Points, in no order, along strands that fork, close into loops and pass close to each other.
(in the rows, 128 means zero)
Two points are linked if the straight distance between their rows is under 98.7. Some points are linked to none.
Meved: [158 101 207 159 129 102 119 115 174  99 138 182 172 105 148 160  98  79
 124 141 145]
sis: [153  78 190 158 160  93  53 116 153 138 102 145 171 103 125 106 115  89
 143 101 160]
kop: [132 119 157 137 134  88 134 152 131  93 131  81 101 135 159 136 143  96
 156 202 135]
nanir: [ 96 136 127 144 160 178 140 116 145 175 152 173 150 170  90  70 122 166
 140 109 136]
Vem: [ 59 105  87 159 168 116 107 107 128 150 130  97 129 118 120  87 151 130
 175 101 127]
depan: [ 67 126 101 156 155 157 137 103 124 168 131 127 146 139 100  73 148 167
 154  84 123]
Sopef: [156 126 112 117  83 132  86 142 128 173 104 128 156 116  90 131 104 147
  77  78 126]
maleb: [100 149  61 119  82 149 144 140 118 139 131  74 115  90 121 136 114 161
 124  88 106]
Fek: [166 123  52 121  88 134  81 164 130 141 143  73  95  94 182 152 122  85
 116 116 118]
delov: [161  73  72 118 166 138  68 168 107 132 122 114 115 122 128  54 150 114
 122 119 139]
nid: [155 135  58 141 122 169  75 156 143 159 160  74 119 122 176 125 137  77
 145 129 113]
vok: [148  92 106 133 194 152 107 179 113 100 157 194 125 130 159  83 122 109
 118 147 144]
gizi: [141 181 151  97  61 139 164  94 106 149  92 114 114 136 110 187 131 186
  95  89 126]
Burom: [142 113 148 160 152 129 128 151 163 142 183 219 171 160 134  96  77 133
 146 130 153]
sanam: [144 133 221 139 129 106 152  82 157 108 131 183 146 127 147 167 120 103
 135 157 135]
Siti: [ 76 140 102 171 124 121 166 166 152 133 166  97 178 124 110 130  87 147
 157 158 122]
vifur: [138  95 181 152 199 140 120 133 155 131 155 209 153 176 134 108 102 112
 124 145 160]
rap: [ 78  92 116 145 209 149 133 121 124 138 127 113 138 170 103  73 169 132
 141 127 141]
Sazap: [158 178 150 102  85 133 166 103 131 128 151 188 134 137 133 179  90 146
 108 126 125]
zezap: [115 118 173 147 187 122 166 134 129  90 141 155 145 148 151 148 126 123
 142 192 134]
Nugol: [142 179 227 117  95 102 164  87 129 115 107 167 120 144 131 162 131 135
 140 153 130]
dun: [ 89 139  94 137 135 157 160 174 151 139 151  71 149 136  87 111 105 148
 135 170 117]
femet: [ 95 119 126 160 125  80  81 122 136 159 111 122 169  84 121 134 102 139
 161  84 126]
buk: [138  97 138 160 152 109 131 121 120  92 147 221 130  99 201 150 117 121
 133  90 121]
bifep: [118 137 201 117 143 101 145  96  95  90  80 105 106 157 128 130 193 127
 148 161 117]
nel: [161  92  71  85 154 162  80 168 100 126 107 101 111 133  95  85 166 113
  83 128 118]
Tira: [ 92 143 112 139 107  89 129 143 139 152 133  15  99 132 117 133 137 124
 189 175 125]
Nad: [154  75 126 123 172 119  93 135 122  87 122 130 104 109 170 132 166  67
 115 158 129]
vuko: [174 112  89 109  92 114 109 168 115  97 128 102 100  84 174 166 119 103
 102 129 119]
Zatod: [138 133 105 110 163 175 129 193 126 134 152 160 152 152  90 101 106 134
  97 155 131]
Vina: [165  91 118 138 155 113  75 135 138 120 138  79 100 128 183 137 166  50
 143 174 133]
gipa: [156 132  99 149  89 113 134 167 126 102 163 183 167  98 156 162  68 135
 111 107 117]
lusi: [167 110  69  68 133 157 107 127  96 118 104  85  84 135 123 125 185 101
  85 119 119]
tuvov: [127  93 147 131 152  91  66  88 120 133  74 100 155 102 108 131 168 112
 138  75 122]
tili: [143 178  72 106  75 150 175 166 115  98 157 117 100 108 166 142  89 132
 127 156 123]
Lesat: [111  97  62 121 133 104  75 115 119 155 106  58  99 102 117 122 156 106
 155  86 118]
zofib: [ 52 112 121 172 157  84 104 113 140 147 123  99 162 101 114 129 127 138
 188 111 124]
lugil: [142 125 123 155  83 113 112  94 140 163 123 163 117 112 141 152  96 172
 117  13 168]
buned: [106 187 175 127  74  89 163 173 110 105 108  88 120 157 102 134 129 149
 150 175 111]
ked: [110 122 136 130 180 139 170 161 131 101 155 111 116 168 153 126 115 105
 138 215 146]
Fafen: [114 143  64 130  95 143 155 157 127 114 152 119 119  89 155 136  95 138
 123 112 114]
Koro: [169  79 177 139 179 130  88 116 139 138 124 211 147 150 134  82 130 115
 125 123 157]
Vob: [138 139 198 143 116 103 139 145 156 123 115 102 174 149 104 157 100 130
 121 184 136]
bak: [113 169 120 120 122 174 170  97 134 140 174 209 133 148 129 140  96 165
 128  82 115]
Furof: [143 141  76  84 124 172 121 131 113 142 128  66  78 147 136 116 172 100
 117 159 116]
vog: [168  80 155 139 154 103  40 111 136 166  80 124 169 119 100  74 130 121
 132  94 164]
kada: [125  95  98 167 137  98 102 162 124 119 147 163 140  86 174 103  97 132
 150  93 132]
duz: [100  94 103 122 187 139 122 106 119 123 124  97 106 152 125  98 190 100
 131 146 132]
dituz: [137 193 103 108  69 131 166 187 120 100 149  98  95 150 146 120 108 118
 144 195 126]
gudo: [125 122 117 150 114 123 132 110 116 129 128 168 127 104 163 163 114 157
 120  47 128]
kozof: [150 108 154 139  94  97  87  87 141 154 100 155 133 100 126 142 101 124
 105  50 147]
Riraz: [ 98 171 148 128 133 128 187 167 123  99 150  94  86 193 148 112 116 112
 164 216 142]
deze: [129 131 198 120 153 122 148  53 109 107  99 170 125 135 155 158 178 123
 131 122 123]
Nago: [154 105 107 119 153 155 107 159 108 114 134 185 127 117 143 111 128 130
 102 107 123]
dafu: [119  94  89 138 180 151 102 149 137 128 151 103 106 146 154  92 153  77
 132 165 145]
bufif: [102 117  92 138 122 125 151 101 107 115 125 125  92  99 174 153 147 144
 134  75 121]
vagu: [130 124 125 150 109 131 108 161 168 183 144 147 174 144  75  93  78 149
 107 123 150]
Pozep: [150  93 129 131 186 133 120 156 122  72 147 178 114 115 179 130 135  83
 114 173 136]
vita: [101 110 131 159 168 122 142 145 133 111 154 156 149 127 145 123 124 125
 142 146 128]
Tirek: [149  98  97 155 134 115  91 214 136 114 152 145 174 109 126 105  83 121
 119 138 134]
sur: [140 160 123  85 128 153 158 156 102 109 128 126 122 137 109 135 134 150
 109 172 118]
Lami: [137 128 120  86 164 163 127 157 105 113 119  99 123 157  87 122 162 128
  96 180 128]
sibe: [143  85  74 143 161 142  87 173 124 150 144 117 136 105 135  37 118 149
 156 114 143]
fizot: [130 134  80 124 181 201 145 149 116 121 165 193 111 135 132  54 113 149
 137 110 127]
Gomop: [112 170  95 102 152 178 182 127 115 108 160 144  88 132 153 115 134 119
 136 180 125]
vetiv: [147 126 222 122 137 112 123 104 124 111  81  85 150 143 104 147 165 117
 134 165 135]
kuf: [ 86 136  71 119 153 185 158 103 116 131 142 139  85 127 140  87 152 136
 133  96 118]
Bas: [ 80 136 142 149 121 128 152  58 139 173 130 169 136 137 123 138 140 155
 133  74 120]
kab: [121 127 153 148 139 128 145 167 160 137 143 124 191 163  97 146  77 132
 113 179 140]
sak: [142 108 106 104 130 112 121  81  99 110  97  84  74 120 169 146 198  99
 132 114 120]
bilev: [157  99 114 124 131 130  67 160 113 149 104 129 159 119 101  94 130 142
  98  92 130]
Goti: [177 142 161  95 106 144 130  97 130 130 120 191 123 129 127 174 114 126
  76 105 138]
Tugif: [142  99 194 140 148 109 111  77 128 113  96 157 146 102 151 159 155  98
 128 107 126]
Fedi: [121 133 142 161 120  93 153 147 141  94 152 144 167 101 155 157 101 127
 148 161 117]
Pori: [104 139 149 138 112 128 163  60 155 151 168 219 116 149 147 148 105 150
 133  70 134]
pifop: [ 87 159 160 132 106 103 171  98 108 127 110 101 117 129 126 143 160 168
 158 142 107]
mus: [103 158 110 138 110 159 161 134 141 148 161 162 156 124 114 128  98 162
 126 109 110]
Mogub: [115 132 153 153  88  83 109  91 157 159 115 137 162  94 123 164  94 129
 129  89 126]
zaze: [111 178  79 128 110 186 136 114 143 151 152  71  95 145 179 118 157 101
 165 154 108]
faz: [137 151 182 112 173 130 167 109 106  90 135 186 123 147 151 155 142 131
 133 176 127]
naso: [186 141 118 104  59 134 104 159 140 142 113 140 159 109 100 164  78 131
  61 106 129]
Rapok: [104 126  97 119 129 136 116 159 128 147 123  67 147 121  77 118 135 148
 120 141 111]
nobul: [133 152 146 128  68  66 121 143 114 109 103  49  70 115 146 146 145 106
 168 147 107]
Miki: [121  92 124 130 147  90 100  83 105 105  90  98 111  90 152 153 175 106
 144  88 116]
Gogaf: [100 132  54 144 132 181 142  98 129 131 146 141  72 111 197  96 132 122
 144  70 135]
vek: [101 156  87 110 160 203 172  82  95 124 137 170  91 141 129 116 144 167
 124  67 117]
Kivuv: [105 158 125 162  86  90 184 171 138  96 164 109 167 122 134 144  86 144
 166 189 124]
zepes: [147 126 177 135 101  68 126 153 118  77 108  83 113  96 152 154 138 107
 157 169 114]
buv: [105 128 157 114 159 136 137  62 124 152  93 122 146 169  88 123 194 138
 112 121 127]
Gavok: [124 126 120 107 109 111 107 124 111 141  93  53 137 113  82 145 161 150
 117 128 103]
veke: [ 89 172  94 122 142 198 179 152 144 139 158 120 150 149  72 107 100 170
 129 157 108]
geku: [130 157 127  92  84 139 138 106 100 147  86  75 127 126  91 157 159 174
  94 103 102]
nurab: [144 100 144 129 138 111  98 142 122 110 109 115 150 100 125 146 141 113
 109 133 115]
bebo: [138 124 129 101 177 185 111 163 125 149 121 133 155 182  65 103 130 136
  83 160 143]
dide: [153 116 184 120 127  86 105 123 108 100  82  55 125 111 112 151 171 113
 145 151 112]
zap: [120 155 153  84 158 141 162 106  83 104 102 107  85 171 119 115 193 132
 137 179 128]
vuf: [165 134 166 105 156 145 126 124 123 111 126 187 143 136 123 151 128 116
  95 151 127]
Duv: [101 111  82 132 122 109  89 112 102 155  96  91 131  95 114 117 142 152
 145  45 122]
guv: [137 115  64 118  98 111  90 107 111 145 112  47  75  97 159 163 154 107
 140  80 124]
gakig: [125 127 163 147  93  97 152  98 189 138 160 180 155 131 106 145  76 117
 120 140 147]
sab: [116  82 167 125 121  98 134  97 182 154 134 169 112 135  43  86  89 135
 106 115 162]
nidud: [150  94 167 147 153 114  98 104 131 123 123 208 146 116 157 123 132 111
 117  93 131]
biref: [123  83  94 149 166 116  92 191 143 121 149 101 135 117 134 107 113 101
 132 155 138]
kol: [113 129 168 133 124 122 152  37 126 139 106 167 124 131 149 169 157 144
 125  79 127]
zezin: [132 117  83 122 133 160 110 151 102 140 123 142 129 117 119  89 135 156
 105  80 119]
seli: [ 66 126  71 137 144 157 137  91 133 149 135  91  95 117 143  90 161 117
 158 106 117]
vub: [ 85 107 169 143 113  85 153  63 194 159 152 175 125 129  85 119  93 129
 132 114 151]
gesev: [135 195 196 105  59 110 174  85 104 128  87 142 106 148 124 172 137 164
 124 119 121]
Muv: [102 165 154 123  93  90 146 138 107 107 106  71  78 147 128 127 164 129
 160 163 112]
vef: [159 104 149 114 136 142  81 121 138 167  93 147 152 152  74  88 141 124
  80 110 152]
guta: [131  91 184 134 161 129  96  95 157 155  92 133 153 159  79 100 141 101
 104 127 166]
rufi: [139 153 136 118  68 109 169  93 172 137 177 200 131 137 111 166  61 138
 108 107 136]
Posuf: [141  82 130 144 166  98  66 102 110 147  90 134 151 115 128  86 153 132
 149  69 145]
kaz: [130 179 112 100 110 166 141 113 109 137 130  88  63 163 177 117 181 104
 154 165 123]
Lup: [141 125  97 150  93 126 119 155 127 145 139 163 153 100 140 137  76 158
 112  63 122]
bik: [120 192 111 110 104 174 180 139 145 150 171 155 164 150  77 137  83 163
 117 150 117]
Kepi: [ 95 112 138 157 144  80 137 153 146 125 143  38 117 140 148 139 116 103
 182 196 135]
vuv: [124 164 220 137  88  93 168 101 164 128 114 129 149 155  97 152 104 129
 138 177 152]
gof: [197 148 137 106  71 123 114 177 133 102 120 137 176 105 112 177  83 122
  77 159 114]
pora: [183 133 135 119  80  97 125 168 112  85 115 114 142  85 155 179 102 125
 105 140 109]
zas: [130 164  81  92 156 215 154 126 101 127 153 180 103 138 105  97 110 162
 109  87 113]
nabos: [154 140 128  85 109 133 133 137  92 100 103 101  95 117 133 150 156 132
 103 147 109]
lak: [102 158  85 134 102 149 133 133 147 163 150  26 100 143 124 111 146 116
 166 169 117]
sivi: [104  91 161 146 196 135 110 116 137 148 111 129 166 177 102  98 148 129
 126 132 146]
pepan: [148 145 139  84 110 124 148  99  73  86  83 105  50 138 167 151 184 127
 123 125 125]
zik: [124 147  65 113  67 128 129 132 123 143 126  34  82  93 149 158 128 136
 135 100 114]
zupar: [171 129  98 135 111 140 117 199 134 110 165 186 182 121 119 131  65 127
  98 139 126]
Kipa: [112 190 134 102  86 130 167 188 106 107 124  73  97 171  92 113 130 144
 138 194 121]
nin: [ 95 158 123 129  97 127 174  99 109 135 125 125 122 112 142 163 136 171
 138 104 107]
gebu: [157  99 148  85  99 122 129 118 166 134 133 190 102 131  43 104  76 135
  76 112 153]
dagim: [137 127 178 174 110  71 130 119 162 108 141 164 183  87 159 174  88 107
 148 134 129]

A fork is a point with three links, a tip a point with one. Leave the first point through the second and follow the links. Name the first fork or tip that comes.
bilev, vef | gudo
nidud, Tugif | dun
zepes, kop | sibe
sibe, delov | zepes
Lesat, guv | Muv
buned, Kipa | Duv
gipa, zupar | bilev
gebu, sab | zezap
sis, vog | Zatod
Zatod, bebo | sis

A piece is two or more points that can be reached from each other along the links. Count, over all rows, the pieces, the separate loops (a circle has one, a figure eight two, a Y none), the forks (points with three links) and the tips (points with one).
pieces | 3
loops | 1
forks | 11
tips | 15
